A landscape with many peaks, sampled at points; each row gives a point and its height.
A climber steps from a point to the highest of its 5 nearest points, and stops where none of them is higher. Distance is the straight distance between rows; heights are no part of it.
Q478 h=186: [-6 -5 19 18  3 -6 13 10 21  3 -5]
Q388 h=474: [ -5 -25  25  -8   3   3  30   5  18 -16 -19]
Q894 h=432: [-25 -32   8  20   6  13 -11  -6  26  -1 -20]
Q366 h=417: [-12 -30  28  15   8   2   6   7  28  -5 -17]
Q222 h=526: [ 21 -13   3 -26  12  11 -39   4 -32  -2  14]
Q477 h=506: [-22  18 -22  -3  -5 -20  14 -18 -14  17  -7]
Q417 h=263: [ 42  15  -2  11 -16 -11 -20  11  -9 -10  21]
Q796 h=423: [  1  -3  -5  11  -2  13 -39  14  -6  -8  17]
Q86 h=516: [-12  25 -11   0   2 -17  23  -3  -1  15   2]
Q680 h=712: [ -5 -17   7 -32   7   8  32  -1   7 -27  -4]
Q913 h=309: [-11   3  -8   5  10  32 -33   7  -7   1  -2]
Q910 h=521: [-13 -12  -8 -37  -4  -4  27 -22   8 -29  -8]
Q787 h=372: [ -4   1  -6   0   9  29 -37  12 -15  -2   6]
Q940 h=298: [-10  -3  15  -6   6  -8  30   3  17   3  -4]
Q209 h=646: [ -6 -18 -22 -25 -21  -4  21 -27   0 -28 -12]
Q429 h=513: [-18   8 -16 -14  -4 -18  26 -19  -1  12   0]
Q999 h=142: [ 16  44 -16   9  -6 -12   7   4 -27   8   8]
Q804 h=346: [-29 -13  -3  19  10  26 -21  -7  16   5 -17]
Q216 h=367: [ -8 -15  17  23   2   3   1   4  23   3  -8]
Q843 h=385: [-17 -23  13  25   4   9  -7   4  27   2 -11]
Q646 h=552: [-13   9  -4 -16   6 -18  31  -7   7   9  -1]
Q284 h=283: [ -4   9  13   3   9 -12  29   6  15   8  -2]
Q444 h=436: [ 29 -10  -3  -4 -13 -10 -37   2 -14 -11  26]
Q367 h=328: [ 11  40 -11   7  -2 -12  12   5 -17  11   4]
Q982 h=358: [ -7  -4   7  29  -2   1 -21   9  18   2   6]
Q375 h=371: [-18  -5 -24 -13 -18 -18  18 -29  -7  10 -14]
Q520 h=439: [ 28 -17  13 -30  15  15 -31  -1 -37  10  -2]
Q734 h=184: [ 44  26  -3   4 -22 -18  -4   5 -18  -2  14]
Q981 h=395: [  4   2   4  27  -6  -1 -16  14   6  -4  14]
Q120 h=107: [ 16   4  -2 -15  10  39 -29   8 -23   8   3]
Q7 h=162: [ 24  32  -6  14  -7 -14   5  11  -9   1  13]
Q326 h=446: [ -5 -19  24  -1   6   3  26   5  22  -3 -15]
Q684 h=228: [-20   6  -9   2  13  39 -32   1   1   7  -4]
Q302 h=433: [ -7 -33  25   6   3  10  17  -1  24  -8 -24]
Q330 h=259: [ 1  9 12 19  3 -8 10 15 17  6  4]
Q957 h=290: [11 15  8 23 -5 -8  6 17 13  3 11]
Q64 h=695: [-11 -16 -22 -22 -25 -13  19 -32  -1 -14 -17]
Q342 h=406: [ 20  -8   3 -22  11  24 -34   6 -33   2   7]
Q759 h=766: [ -8  -6  14 -23   8  -5  35  -7  16  -7 -10]
Q166 h=605: [ 21 -20  -1 -18   4  -1 -38  -3 -27  -6  21]
Q956 h=508: [  0  26  -1   8   3 -16  24   6   3  13   6]
Q394 h=3: [ 14  43 -18   3 -10 -17   3  -5 -42   9   5]
Q703 h=604: [-27 -24  -4  11  16  30 -10 -22  18   5 -31]
Q818 h=138: [22 23 -1 15 -6 -8  2 18  3  1 15]
Q476 h=232: [ 17   7   0  24 -13  -6 -20  16   1  -5  20]
Q218 h=708: [-13   3  -3 -24   4 -10  32 -13   8   2  -6]
Q885 h=512: [-18  19 -17  -6  -2 -18  23 -15  -8  21   1]
Q886 h=490: [ 13 -11  -7  -4  -4   5 -41   9 -18 -11  21]

Where does a climber stop that starts at each point below?
Q843 => Q703
Q64 => Q759
Q684 => Q166
Q734 => Q759
Q913 => Q166
Q477 => Q759
Q417 => Q166
Q120 => Q166
Q330 => Q759
